Each row is a point on a landscape with many peaks, with its height.
A climber steps from a point to the highest of its 2 nearest points, and stops where none of them is higher. Distance is the straight distance between rows; heights are no part of it.
(929): [116 102  97 140 144  85 162 176 152 106 141 151 149  89 128 146  83 120
 139 131 128 138  96 153 149 140 136 148 124 138 120  96 161 102  78 207
 132 126  71 103 167 158 119]  height 4.48
(1308): [113  74 128 105 138 176 150 125 135  75 127 174 165 112 117 151 112 159
 100 153  97 127 153 136  83 145  45 153 100 105 162 141 127 116 112 146
 105 107 107 112 135 115 162]  height 6.89
(1482): [ 94  76 131 103 173 117  83 112 168 163 146  98 140 112 153 108 144 123
 121 117 176 140  88 147 165 128  79 169 106 107 146 111 132  73 161  88
  78 102 200  96 114 147 103]  height 8.04
(807): [132 153 186 163  82 130 137 172  42 119 103 169 103 174 147 134 197  95
 134  57 121 127 121 108 140 146 158 107  96 132 149 194 112 120 139  95
 105 135 194 128 137 139 113]  height 3.42
(989): [109  86  82  86 179 127 108 105 148 124 139  51 145 100 162 149  80 104
 144 126 161 139  68 147 148 106 118 183 178 115 153  77 157  92 148 122
 141 122 135 118 119 185 136]  height 6.75
(940): [118  93 143  66 129  58 122 137 129 169 142  92 150  94 141 164 119 126
 161  94 143 135 104 122  92 140 140 158 131 145 152 100 179 117 142 103
 141 105 180 156 147 152 166]  height 6.06
(827): [127 102 148 123 170 145 179  86 130 137 129  91 164 131 140 103 105 150
 111 161 130 151 109 136 137 110 115 166 142 111 134 116 148 145 115 158
 140 151 131 112  81 113 127]  height 2.83
(237): [ 95  96 172 100 110  37 101 133  73 133 119 118 122 176 149 109 196 152
 158 108 143 126 134 101  95  96 149 115  98  86 142 125 100 144 149 101
  94 142 128 131 122 123 104]  height 6.03
(613): [191 140 131 138 162 149 193  96  95 170 124  92 156 130 144  97  78 131
 116 152  95 174 105 138 178 136 137 141 165 122 124 129 144 131 108 164
 164 169 113 131 115 112 127]  height 2.90
(1422): [141 158 197 115 148 118 166 127 105 181 150 120 127  88 128 150 160 138
 143 116 147 145 147 145 102 151  97 110 116 144 166 138 182 118 129 103
 137  99 161 157 130 135 153]  height 1.01
(353): [179 171 128 172 105 121 119 118 121 140 131 154  73 115  83  73 103 123
 136 178 105  80 195 143 111 130 102  76 143 135 126 118 108 195  80 114
 175 114  83 149 129 102 122]  height 5.39
(501): [116 172  95 155  97 132 121 131 105 130 140 116  92 156 103 117 150  99
 143 135 113 107 161 120 200 119 180  91 121 128 123 164 121 112  89 138
 139 122 126 138 155 122  66]  height 4.46
(325): [ 93 136 149  77 156 140  97 123 145 185 148  76 133 104 204 171 117 116
 119 104 147 130  82 107 119 111 118 172 109 114 121 141 161  80 145  63
  64 116 189 113 126 198 136]  height 8.21
(1086): [102 124 148  96 168  95 129 119 151 169 136  77 128 114 164 156 118 110
 120 111 158 147  75 126 143  74 163 181 127 110 125 144 159 102 143 108
  85 164 164 137 119 152 125]  height 7.87
(128): [193 149 150 153 155 123 228 130 105 179 123 146 140 133 143 100 105 146
 113 139 127 175 100 148 181 150 144 131 137 127 116 139 156 102 115 196
 177 153  80 114 164 145 113]  height 2.95
(1419): [122  99 158 122 124  83 146 132 102 159 128 105 142 149 108  91 152 137
 172 128 145 153 138 165 112 132 144 102 121 113 161 117 151 124 124 129
 171 122 146 143 128  90 113]  height 5.78
(1159): [219 195 128 149  67 158 147 132 116 111 154 150 108 167 107  89 105  90
 111 129  86 128 169 117  91 155 133  77 145 171 156 168  63 164  99 110
 152 117 120 146 146 110 168]  height 5.82
(344): [122 100  86 150 121 172  67 102 156 135 122 120 135  99 108  62 156 125
 142 155 137  95 176 138 196 133  67 134 115 106 136  94 101  97 147  76
 108  59 193 107  90 103 129]  height 6.76
(1290): [152  98 115 112 115  81 141 114 153 132  89 123 151 179 107 104  85 154
 131 108  73 137 129 130 114 121 178 126 142 125  83 103 149 135 107 161
 154 180  89 106 109  99 113]  height 5.54
(453): [ 95 152 156 124 122 173  62  64 118 121 155  88 134 135 132 124 164 135
 109 163 171  94 149 103 113  74 114 132 124 111 116  94  86 165 175  58
 120 123 147 134  82  97 122]  height 5.73
(2): [141  90 121 167 125 162 155 156 170  77 100 210 133  89 126 167 113 161
 121 121 113 101 160 155  99 141  72 147 106 108 148 129 135 101 117 156
 107 119 104 116 157 136 155]  height 7.17
(1426): [143 120 126 126 161 168 116  95 161 159 141  79 118  67  88  95 114 114
 114 162 152 165 176 162 125 162  99 131 171 128 172  84 176 131 130  76
 177  93 173 148 109 103 141]  height 4.71
(771): [149 204 170 172 121 152 172 170  78 136 137 178 104 118 133 165 177  97
 134  94 174 154 116 117 130 139 151 103 105 159 137 182 146 123 147 146
 123 154 161 138 137 122 111]  height 3.73
(861): [122 142 126 187  84 165  88 144 152 133  82 159 112  93  80 111 147 124
 127 118 140  98 179 130  96 108 103 113 138 143 140 111 122 171 153  96
 147 139 164 133  87  66 148]  height 5.07
(1060): [114 197 151 150 103 179  71  98 110 150 146 117 113 104 115 104 175 123
 102 139 193  76 132  98  93  83 135 110 149 141 148 134  92 182 147  40
 109 113 190 123  91 110 125]  height 5.46
(1380): [ 58  81 159  73 125  73 122 129  73 124 138 106 132 188 158 105 176 159
 147 102 110 119 134 119 131 107 146 151 104  97 135 132 122  85 109 113
  88 110 148 145 127 135 109]  height 5.65
(212): [ 72 111 122 169 170 157 158 138 164  97 120 130 139 119 159 198 117 149
  95 157 158 125  87 123 140 120 128 189 118 121 102 147 114 124 154 153
  75 145 114  91 131 181 154]  height 6.91
(254): [135 116 123 122 114 142 141 127 113 108 150 105 144 144 106  88 114 144
 138 147  90 137 164 135 138 136 107  94 140 119 137 137 123 133  76 119
 154  99  88 141 109 101 122]  height 6.29
(282): [106  89 149  70 155  84  93 116  83 164 183  81 131 154 115  61 177 131
 188 105 139 109 153 160 137 116 129 110 110  94 157  99 129 100 105  71
 133  70 153 119 130 136  84]  height 1.76
(1488): [144 145 144  92 140  46 126 139 174 190 101 130 115 127 110 107  81  97
 150 123 192 145  75 102 104 166 192  79 136 125 126 126 153 183 138 134
 163 169  89 128 152 142 134]  height 7.73
(912): [ 78  93  87  97 131 122  77 103 146 115  76 108 158 157 183 152 125 143
 108 117  97 111 104 124 139  92 139 205 109  84 117 147  88 102 154 133
  97 169 151  77 104 133 125]  height 6.51
(378): [150 134  77 152 140  88 174 173 121 128 142 158 113 110 142 183  88 130
 152 110 129 133  95 142 171 134 156 165 125 168  91 122 144  74 106 204
 139 161 110 145 180 167 112]  height 4.38
(795): [124 184 167 130 125 124 146 185  72 151 124 158  92 133 161 166 176  85
 160  77 147 133 106 101 137 146 205  96 106 160 132 190 123 105 154 128
 105 132 186 147 170 150  87]  height 3.59
(1251): [ 93 142 169 101 114 107 148 172  79 155 113 167 100 161 127 155 166  93
 142 100 155 137 138 111  96 161 202  66 119 157 145 172 111 136 135  99
 140 137 142 146 158 138 103]  height 3.43
(1133): [111 137  54 139 141 189 125 127 190  68 115 120  98 105 107 115  99 159
 101 172  78  95 155 149 205 118  93 133 165 120 122 123 107 144  76 115
 119 116  85 101 100 160  97]  height 6.40
(1461): [ 95 133 140 160  97 117 165 177  73 102 142 173 124 162 142 130 160 144
 178 116 135 134 152 101 148 126 155 111  98 120 127 172 121  98 111 157
  93  99 100 135 172 135  92]  height 4.97
(551): [106 118 112 137 149 143 191 136 202 117 115 196 151 113 144 162 107 155
  90 128 110 136  64 114 131 133 141 146 143 142  69 126 104 138 146 198
  93 139  70  89 143 155 135]  height 6.41
(21): [115  88 140  80 149 101 154 120 132 160 154  74 167  92 153 175  72 131
 147 136 128 157  81 130 108 123 113 174 149 134 148  89 170 118 146 130
 150 122 133 146 114 168 159]  height 6.42
(370): [136 180 119 136 112 119  66 107 161 111 126 161  65 138 111 102 129  86
 121 161 180  65 113 118 117  80 166  49 139 107  83  91 102 198 137 163
 149 152  87 122 167 145  53]  height 7.04
(494): [176 136 141 164  65 132 148 124 114 123  77 137 125 160 110  97 127 138
 150 132  55 137 176 134 101 146 137  93 143 150 108 157 112 160 121 138
 171 145 116 138 101  76 146]  height 0.46
(1481): [161 157 151 135 143 102 214 166 114 155 153 166 126 132 156 130 108 147
 138 149 126 171  84 104 164 157 161 146 134 140  68 148 123  95 125 225
 127 154  75 123 179 168 124]  height 3.01
(608): [193 122 177 171  73 133 185 101  68 129 119 105 111 150 116 109 162 112
 124 116  50 186 154 150 157 173 129 125 123 132 157 170 114 143 132 129
 164 108 152 145 124 104 168]  height 0.64
(1156): [ 73  74 148 115  93  87 135 157  61  93 153 130 124 188 135 125 165 151
 162 112 105 126 136 116 134 128 157 122 100  90 151 177 131  90  96 126
 104  81 105 147 169 145  93]  height 5.28
(688): [161 153  93 136  85 155 148 145 160  69 124 141 112 134 101  96  75 153
 133 164  27 117 185 156 175 127 121  98 153 149  91 141  94 165  93 122
 116 112 105 125 111 114 108]  height 5.83
(502): [ 67  95 116 121 159 117 109 122 178 108 112  99 133 149 175 157 122 150
  97 143 136 119  73 137 126  92 132 232 111 122 128 126 107  99 184 133
  93 158 126  90 104 182 138]  height 6.74
(590): [117 163 134 153  85 147 103 155  67 113 128 155 113 151 137 133 184 114
 114  91 133  97 137 112 119 119 129 111 102 139 142 165  96 112 118  79
  86 106 160 127 119 108 129]  height 3.25
(9): [ 97  47 100 126 146 102 113 142 158  98 127 109 146  99 160 159 104 139
 130 131 140 125  93 146 104 128 100 186  93 126 149 111 155  76 154 156
 105 107 120 109 128 178 174]  height 7.16
(86): [147 200  98 110 116 172 150 131 122 139 162 123 122 189 119 141 114  82
  97 132 112 147 118  94 148 178 167 102 160 144 108 171 126 134 109 174
 156 117 105 135 156 129 105]  height 6.35
(236): [ 67  51 131  72 152  85  94 137 149 125 124  87 163 122 169 111 122 114
 141 113 144 122  84 150 135 120 106 198 121 117 154  85 130  68 172 112
  75 105 155 115 106 158 148]  height 7.64
(498): [117 138 104 108  91 113  93  97 148 115  84  91 147 175 129 124 101 150
 126 108  76 125 155  88  91 110 179 114 140 110  90 128 119 173 118 114
 155 189 116 122 103  84 125]  height 5.67
(1163): [ 97 111 125 105 158 173  98  59 144  99 153  70 143 150 138 104 146 147
 105 196 145 109 148 127 157  99  56 144 135  92 102  77  91 143 175  69
 123 104 129 130  83 111 119]  height 6.09
(1310): [120 137 163 123 115  79 162 202  98 132 102 186 104 138 145 162 159 102
 158 112 148 166 115  93 100 178 196  60 125 145 113 164 128 120 147 172
 129 143  99 145 175 112 121]  height 3.27
(164): [147 102 134 108 134  68  87  75 169 122 109  90 116 145 113  92 105 131
 164 119 182 109  85 149 146  60 169 143 125  89 132  95 136 137 138 136
 150 161 111 101 119 114  65]  height 2.57
(908): [155 165 103 135  81  98  84 150 121 136  91 162  92 149  69 143 122  88
 149 108 110 101 175 141 104 174 175  50 148 172 112 130 117 173  90 140
 182 134 104 156 155  98 100]  height 0.30
(855): [ 96  84 114 117 110  70 123 145 144  81  75 145 152 157 155 135 121 154
 141 105 130 123  94 124 134  86 159 165  96 110  95 110 130 120 118 168
  95 175 103 102 129 126 111]  height 6.23
(103): [131 179 109 135  84 122 113 164 167 116 100 176  95 158  99 128 140 109
 129 120 127  89 146 108 141 148 177  80 144 159  75 120 116 163  95 191
 158 141  99 134 148 113  64]  height 0.22
(258): [162 184 137 195  58 177 156 126  70  58 114 147 127 166 134 107 182 106
 117 137 103 150 140  99 141 132 130 118 119 150 126 157  43 170 135 114
 104 141 160 135 102 113 147]  height 4.02
(1262): [ 84  95  82  99 148 140  80  85 181  82 130  84 152 143 136 120 107 165
 129 171 119  80 122 136 129  90 108 124 144  77 120  72 107 145 134 105
 144  99  77  91 128 145  80]  height 2.39
(481): [122 186 145 190  89 190  71 108 115 123 112 136 107  94 109 107 163 120
 100 150 166  96 157 117 125  93  91 129 109 162 147 131  96 170 158  69
  97 133 164 124  72  76 151]  height 5.26
(653): [100 193  93 137  87 164  67 143  92  90 163 147 129 136 104 128 158 110
 125 117 118  71 167 110 135 116 132  86 131 146 159 172  92 104  83  88
 104  82 154 136 156 100 124]  height 3.04
(310): [138 149  82 134 123 225 162 136 136  52 158 152 116 101 101 113  85 152
 113 171  83  80 196 154 164 132  72 106 137 105 127 120  82 130  79 107
 101  99  85 107 118 133 127]  height 6.24
(336): [167 178 172 153  89 145 112  93  68 152 138  90 109 146 128  81 145 113
 143 154 125 125 162 123  92  87 142  70 146 140 113 141  57 219 178  91
 131 158 156 122  76  88 125]  height 3.66
(646): [164 208 161 187  86 147 123 100  57 106 154 117  99 160 129  96 173 126
 124 153 125 111 150 115 153  96 141 100 122 133 126 150  80 176 132  87
 113 147 157 121  96 103 123]  height 3.84
(963): [145 165 130 174  93 145 110 154 134 164  92 166 100 109  65 120 128 103
 126 115 166 103 167 145  92 156 145 111 141 157 146 132 152 174 117 118
 173 152 127 152 129  91 147]  height 5.01
(663): [117 117 122 148 144 119 168 123 179 105  80 177 136 144 131 135 128 163
 112 137 132 121  93 117 142  91 135 160 143 128  90 108 121 141 100 167
 131 171  98  92 117 141 107]  height 6.32
(62): [153  69 124 105 117 110 150 114  83 129 133  85 139 142 106 102 131 140
 160 123  56 156 172 145 130 172 145 114 127 117 147 124 149 122 103 126
 162 119 145 141 119  84 115]  height 6.05
(1237): [ 92 104 129 126 174 148 169 161  85 115 163 142 137 134 147 134 156 150
 126 140 145 159 125 147 161 125  86 167  93 133 152 150 136  78  96 143
  62 114 124 110 138 163 146]  height 6.96
(1416): [135  86 138 112 143  74  93 151 118 157 130 136 137  82 124 142 152 144
 162  65 146 146 128 160  98 144  95 155 102 139 149 115 172  98 144 125
 127 109 196 160 138 135 184]  height 5.76
(633): [178 188 138 140 129 149 152 168 117 136 129 200  96  81 126 201 117 100
 119 134 158 139 108  72  85 167 134  89 133 182 103 154 131 150 154 160
 153 112 123 156 159 118 140]  height 4.03
(981): [163 171  91 166  85 174 152 141 153  64 158 175 119 138 106 113  95 121
 103 163  52  70 172 140 133 133  82  79 152 136 112 146  53 161  79 136
 112 101  82 119 135 130 123]  height 6.02
(927): [158  98 100 157 119 114 159 108 144 127  74 144 154 123  96 132 114 167
 115 120  72 143 133 149  97 127 119 140 147 139 102  97 150 142 119 171
 162 164 125 135 115  98 162]  height 5.43
(815): [ 80  90 111  85 123  48 117 170 136 104 185 109 116 118 112 104  96 115
 178 116 168 132 110 144 164 125 161 117 129 107 156 117 152 116  76 150
 122 111  52 117 190 148 114]  height 4.79
(1483): [132 132  69 138 161 188 130  99 153 135 120  74 137  89 162 193  92 142
  99 151 138 138  96 123 156 112 126 190 157 128 120 133 148  97 149 120
 136 138 169 133 105 183 139]  height 7.32
(387): [121 156 156 130 139  90 133 135 152 147  95 156 121 127 137 108 121 116
 129 127 184 132 101  81  89 119 176  86 123 128 116 127 120 187 139 143
 143 166 105 130 111 110 108]  height 7.58
(486): [ 99  78  89 122 157 155 103 138 186  79 126 116 149 101 131 164 106 155
  92 141 116 124 125 128 119 123 111 166 163 131 156  99 131  93 139 131
 135 108 109 121 143 169 158]  height 6.81
(1330): [163 114  51 104 173 155 115 108 124 146 131  61 115  73 137 157  64 106
 123 131 128 130 109 154 157 137 127 188 207 128 129  71 182 110 108 118
 168 114 148 149 131 169 125]  height 6.95
(596): [117  87 126 137 143 149 157 129  99  84 127 141 157 159 123 109 151 176
 124 162  89 114 147 141 135 129  88 149  96  88 137 122 114 119  99 147
 113 106  84 106 106 114 121]  height 6.56
(64): [158 230 123 132 107 201 130 113 133 104 164 155 102 172 145  89 116  87
  80 156 126  94  98  85 123 116 160  78 153 142  80 137  30 183 124 147
 115 126 100  99 135 121  90]  height 6.69
(1491): [168 216 132 111 106 160 168 115 122 130 155 120 104 214 141  98 129  87
  86 126  98 139  89  83 154 145 183  95 159 121  77 174  59 151 105 170
 132 157  90 107 131 116  82]  height 6.54
(1132): [164 184 133 206  72 180 157 148 119  83  95 189  98 120  94 143 166 120
 130 109 103 114 162 105 142 132 112 100 108 144 110 150  92 158 132 139
 109 160 140 113  90  98 140]  height 4.19
(1114): [149 144 103 167 132 102 150 176 134 114 107 191 105  80 131 202 122 115
 154 103 144 128  97 114 125 159 162 141 101 166  68 129 150 107 139 207
 139 143 128 156 177 140 126]  height 4.28
(842): [114  64 186 119 129  39 150 154  92 140 142 128 122 137 114  79 177 130
 159 108 161 152 123 173 150 122 116 150  87 109 140 100 155 108 119 134
 101 134 149 129 119 106 118]  height 5.52
(1447): [ 84 102 179 125 135  47 154 163 104 170 134 132 108 120 135 112 169 115
 150 121 176 161 107 135 124 151 149 111  95 122 146 121 149 141 122 104
  84 138 130 126 129 130 137]  height 5.30
(119): [141 230 119 125 118 148  98 117 155 141 140 166  97 156 120  93 116 100
  90 180 141  40 112  86 144 113 149  69 148 139  67 121  74 183 112 172
 137 123  82 115 146 136  64]  height 6.86
(1468): [106 107 167 128 117  83 101 130  97 161  86 141 132 150 125  99 180 154
 141 115 162 131 133 107  82  99 137 115  94 127 135 111 126 162 169  97
 147 162 151 119 105  67 113]  height 6.34
(814): [167  95 153 113 141  63 128  90 177 165 101  99 146 108 120 113  72 137
 137 127 172 176  49 138  84 122 156 149 152 123 121 102 167 161 159 159
 165 170  88 106 127 136 148]  height 7.42
(1453): [ 92 117  84  94 141 125  74  91 122 149 114 103 155 162 174 119 146 134
 102 112 123 104  92 127 170  82 100 171 107  90 119 156  92  87 126 102
  89 106 199  91  82 131 105]  height 6.33
(958): [119 100 162 176 135 117 134 153 115  84  92 218 130 115 105 139 162 161
 129 109 134 140 154 130  71 145  78 129  85 116 148 132 134 121 145 145
 103 126 122 134 126 108 172]  height 6.87
(1239): [141 135 172 113 148  67 108  78 141 175 106  76 109 157 120  96 121 141
 157 136 180 130 104 127 102  67 179 106 129  85 127  99 125 184 148 132
 160 170 114 130 110  78  80]  height 2.66
(1209): [ 83 148 142 141 163 144 146 145 103 160 167 110 121  95 175 196 125 123
 124 109 150 130  79 110 140 115 103 157  82 141 115 149 146  93 141  95
  61 121 158 140 137 201 149]  height 7.79
(1345): [129 161 140 111 134 144 143 150  88 139 154 139 120 126 102 166 150 124
 130  85 122 148 159 132 113 149 131 105 126 157 166 166 157 110  98 111
 130 102 156 154 167 134 147]  height 1.15
(828): [ 99 139 125  66 114 108 115 109 115 145  95 118 155 198 151 149 117 133
  95 109 116 147 122  69  82 130 198  99 151 116 120 156 125 149 137 123
 151 162 114 145 129 120 120]  height 5.84
(1211): [122  98  88 113 174 185  91 127 141 148 171 108 132  56 135 133 117 120
 126 114 149 120 130 165 178 163  74 157 146 114 193 114 173  58 107  69
 107  56 175 115 139 162 134]  height 7.31
(805): [167 203 110 102  88 182 135 130 122 101 157 155 135 189 128 119 122  74
  90 102  86 149 123  79  90 171 149  83 143 151 139 183  75 144 131 141
 137 106 102 150 157 121 148]  height 6.08
(244): [175 129 150 183 107 143 117 126 173 151 118 159  98  86  64  93 123 124
 129 157 141 113 190 160  95 140  78  87 126 140 157 101 155 168 109 115
 170 119  96 141 134  71 154]  height 5.21
(1415): [ 92 106 132 109 107  58 125 144 110 120 105 133 154 170 150 135 134 138
 153  93 110 152 101  98  94 114 192 118 114 106 125 143 138 150 133 151
 124 173  94 135 148 111 117]  height 6.04
(420): [145  84 169 152 148  88 138  99 179 158  96  96 154  77 133 147 108 138
 141 143 175 182  93 132  92 128 105 176 139 121 145  80 161 142 204 128
 149 156 120 129 117 141 170]  height 7.15
(280): [128 111 119 132 136 110 171 138 162 105 113 191 147 104 142 179  94 161
 119 108  72 123 130 132  85 149 112 137 118 124 109 136 141 117 116 192
 126 129  83 140 165 143 172]  height 7.40
(107): [104 122 108 138 157 150 134 115 114 143 116 112 119 176 170 121 142 145
  99 135 126 116  90 134 200  85  99 190  88  86 112 167  95  82 121 130
  68 177 164 106  86 125 103]  height 6.48
(43): [124 123 178  97 135 133 108 135  56 159 160  85 124 158 100  89 186 126
 156  95 106 102 161 159 149 146 138  96 129 102 160 139 118  83  90  72
 138  59 175 136 133 144 121]  height 1.54
(1343): [162 175 112 133 112 147 150 157 190 124  86 201 117  91 137 206 116 125
 108 111 127 126 108  85  89 158 151 112 132 177  45 117 134 150 163 194
 143 138 120 139 159 136 125]  height 4.16
(14): [150 135 192 146 150 142 186 118  71 143 154 145 145 120 124 102 149 118
 106 139 126 169 155 149 111 158  74 120 119 132 179 150 147 129 117 119
 124 108 118 140 121  97 158]  height 0.87
(1082): [170 159 124 152  71 132  97 145 131 130  77 189 100 137  89 119  93 115
 130 118  59 103 192 110  82 159 140  62 136 164 103 151  93 196 110 124
 174 156 107 143 126  77 141]  height 0.38
(1400): [113 106 171  90 166  84 163  71 137 166 132  78 140 158 146  99 115 144
 124 139 149 153 108 107 105 104 157 133 141  97 123 124 140 154 134 131
 142 146 108 121 107  99 100]  height 2.75
(745): [119  91 102 101 144 120  65  80 187  89 136  80 120 147 135 100 106 142
 144 149 155  84 100 148 155  41 153 153 122  78  99  69 128 123 144 117
 142 148  95  85 127 151  78]  height 2.50
(1441): [116 131 171  99 108 131 105 133  76 164 158 125 121 128  79 117 176 119
 134  92 126 112 185 147 100 159 109  95 109 152 188 139 148 115  95  63
 135  76 177 141 119 110 148]  height 1.33
(1201): [150 121  66 110 148 117 111 124 174 129 119 113 143 119 140 194  57  99
  96 131 129 130  97 120 128 135 144 153 183 163 107 119 176 134 123 173
 175 134 118 147 161 185 109]  height 7.86
(1202): [181 118  67 126 176 182 112  95 137 144 139  70 134  65 137 165  98 133
 124 137 108 125 127 137 155 121  90 179 166 149 121 111 172  95 149  90
 155 128 190 157  94 140 147]  height 7.14
(386): [158 108  82 113 136 107 138 102 158 135 103  72 137 139 128 166  76 111
 128 134  94 140 115 134 144 120 156 168 185 130  98 101 157 124 107 189
 182 176 141 146 114 142 121]  height 8.05
(834): [ 84 104  87 158 185 153 151 126 154 140 140 105 119 101 184 189  91 151
 106 140 152 121  73 142 176 112 131 199 121 126 116 165 147  73 136 152
 100 135 145 124 123 200 129]  height 7.13
(1257): [125  81 158 153 148 113 158 114 159 153 116 122 172  79 156 178 101 155
 119 170 152 168  86  91  82 144 100 162 135 136 111 113 138 145 180 119
 104 127  96 139 119 173 173]  height 6.80
(1381): [112  56 136  73 140  91 102 100  83 127 173  92 163 161 117  64 158 138
 170 136 105 129 165 143 131 111 101 109 115  90 123  72 125 116 133 100
 153  94 114 131 128  97 107]  height 1.99
(797): [134 136 171 102 159 203 117  73 155 155 161  92 162  98 110 112 128 126
  89 139 127 160 156 146 108 142  74 139 149 130 172 101 150 141 169  72
 148  82 154 148  98  89 164]  height 4.47
(1454): [113 119 151 127 127  84 179 161 111 131 136 151 137 133 159 154 132 120
 138 128 121 174  93  89 127 156 172 102 102 129  96 158 126 109 130 188
  96 141  94 121 176 159 149]  height 3.13
(796): [125  92  82 108 162 170  93 132 118 157 151 116 147  87 134  84 141 132
 153 114 131 117 156 171 184 145  54 136 120 102 157 108 139  69 112  83
  95  67 182 114  94 115 118]  height 7.03
(926): [142 111 103 110 108 150  88 103 169 150 122  87 132  83  80 131 112 116
 136 127 101 145 181 156 123 128 105 126 153 157 139  97 181 120 145  84
 179 115 179 152 109  97 163]  height 4.92
(488): [189 146 135 144 106 161 173  98  95 119 119 107 146 152 125 137 121 117
 124 121  55 168 132 123 125 157 139 121 140 152 114 179 138 151 131 146
 169 158 126 159  95 104 165]  height 0.54
(982): [ 87 182 131 128 108 138 134 172 121 114 170 167 100 166 118 140 162 112
 129 134 161 116 132 124 150 142 171  96 123 127 132 164 117 105 106 150
 119 116 129 127 186 121  82]  height 4.69
(924): [112  70 108 147 181 162  78 125 179 144 133  85 141  92 131 117 150 132
 120 131 163 139 139 168 153 155  67 173 155 124 185  95 154  73 170  89
 119  79 175 111 112 166 128]  height 7.66
(813): [115  94 136 124 165 132 148 131  70 116 155  98 135 174 152 118 164 165
 124 150 121 141 125 155 185 107  98 181 109 106 143 143 126  77 108 126
  90 136 162 112 112 133 102]  height 6.68
(783): [202  95 190 168 116 144 180 115  83 121 135 156 113 124 101 118 172 102
 127 128  73 151 175 139 115 175  71 135 118 121 162 145 150 123 125 130
 131 105 153 161 117  82 170]  height 0.75
(849): [135 130 138 125 112 101  92 115 146 124 100 163 123 134 102  99 127 131
 152 127 183 106 136 141  89 100 145  75 132 119 105 119 126 185 119 141
 164 148  72 128 134 107 105]  height 7.43
(341): [156 200 162 164 114 148 165 181  77 144 119 211 107 116 115 144 151  92
 127 120 160 133 121  90  64 153 153  72 122 198 151 174 101 161 158 133
 144 146 134 134 146 106 150]  height 3.88
(479): [145 185  98 186  95 158 121 144 127 116 121 155  96 129 100 109 146 132
 128 134 131  98 168 132 176 106 129 101 124 144  85 153 123 127 112 124
 116 146 132 134 120 113 116]  height 4.32
(283): [175 133 120  94 135  73 116 114 188 174  86 101 123 134 104 112  63 117
 113 126 163 136  92 135 124 146 177 123 161 129 127 105 180 169 120 174
 179 149  90 135 141 168 115]  height 7.59
(104): [189 204 138 172  77 143 111 118 104 115 176 147 109 130 101  54  80 113
 125 188  75 100 183 135  88 134 111  59 146 156 139 146  58 161  96 116
 138 104  90 136 129 105 154]  height 5.59
(484): [143  99  83 132  95 162  35 116 183 125  95 132 125  84 119 138 133 131
 136  99 122 130 182 126 107 148  81 138 131 142 161 100 149  98 172  94
 141 119 169 153 114  93 167]  height 5.19
(1398): [ 87 114 173 157 147 111 181 181  76 138 179 139 121  99 157 172 178 120
 132 115 151 164 109 113 161 142 112 155  76 123 115 154 132  94 127 121
  38 123 128 129 147 169 175]  height 7.34
(1080): [139 131  68 110 117 145 121 132 182  97 123 150 151 105 134 206  78 134
  97 117  82 119 121 112 108 151 137 144 134 160 103 121 140 109 115 168
 156 124 106 159 167 155 137]  height 7.65
(1271): [ 95  89  57 110 167 207 140 118 151  68 138 107 138 110 126 143 107 156
  99 158  80 108 149 147 165 133  95 173 152 121 150 113 102 115 108 115
 127 110 105  95  96 151 138]  height 6.57
(1116): [124 136 159 138 160 148 191 128 175 138 102 177 167  90 159 141 108 164
  92 150 134 147  64  97 100 138 109 141 129 133  98 137 105 148 162 135
  98 126  71 108 128 166 189]  height 6.55
(306): [113 150  90 129 108  90  53 121 140  78 120 137 100 143 101 120 126 114
 151 138 181  76 138 127 113  70 155  70 119 106 111 101 131 160 123 136
 145 152  71 123 155 153  80]  height 7.24
(214): [ 88  86  94 120 136  97 116 188 160 110 158 121 133  76 123 153  83 102
 152 119 155 125 114 153 176 142 125 128 117 114 159 115 156  81  83 151
 104 122  67 128 187 174 136]  height 4.62
(1377): [152  92 103 129 138 135  79 132 137 134 124 147 114  72 114 146 132 130
 126  88 119 117 171 168 108 134  67 145 116 128 176 120 177  72 137 117
 119  95 174 155 144 124 167]  height 5.48
(640): [114 141 171  87 187 188 140 103 107 161 184  76 150 111 123 104 155 141
  95 129 153 158 129 148 151 135  85 152 137 145 144  99 157 109 146  84
 111  98 186 108  82 115 145]  height 4.24
(297): [108 117  97  79 151 104 121 110 158 131  96  78 142 134 151 171  81  94
 135  89 124 132  77 119 135  88 168 177 150 121 120 121 163  95 125 164
 136 189 143 140 125 160 125]  height 7.85
(175): [114  96 119 135 136 190  96  90 138 112 139 103 156 124 123  94 162 145
  99 170 112 130 167 153 175 125  63 163 109 131 116 103  94 129 184  62
 112 115 174 116  81  92 148]  height 6.44
(191): [102  72 124  82 157 104 101  84 143  99 163  85 170 163 143  92 117 151
 145 155 130 121 121 144 109 106  96 141 109  95 127  56 135 134 153 106
 133 104  88 103 130 109  99]  height 2.21
(203): [ 65  95 140  74 111  60 120 171 126 135 158 103 131 125 135 122 131 118
 166 106 151 134 110 144 116 137 145 108 106 109 154 137 150 108  94 119
  97 105 122 128 148 152 146]  height 5.02
(705): [114 124 169 152 126 104 130 144 104 136  77 161 128 119 135 133 164 147
 132  97 140 153 145 123  87 140 105 123  97 146 137 125 148 146 156 118
 122 155 161 149 114  82 172]  height 6.59

Call two points neighbours if one is among the 2 nearest of the other. Go from one point of each pair to the other, from neighbour to neighbour, staying as high as possible. Name the lowest point that can't be avoided.
(1482) and (1488) | (963)
(1483) and (325) | (1453)
(325) and (386) | (297)

Two climbers start at each pair of points below. Name the first point that both come to, or write never.
(86) and (828) | (1488)
(861) and (336) | (1060)
(494) and (1132) | (2)
(1381) and (1156) | (2)
(1481) and (1461) | (2)

Where does a climber stop that starts at each point below?
(963) | (1488)
(128) | (386)
(1114) | (386)
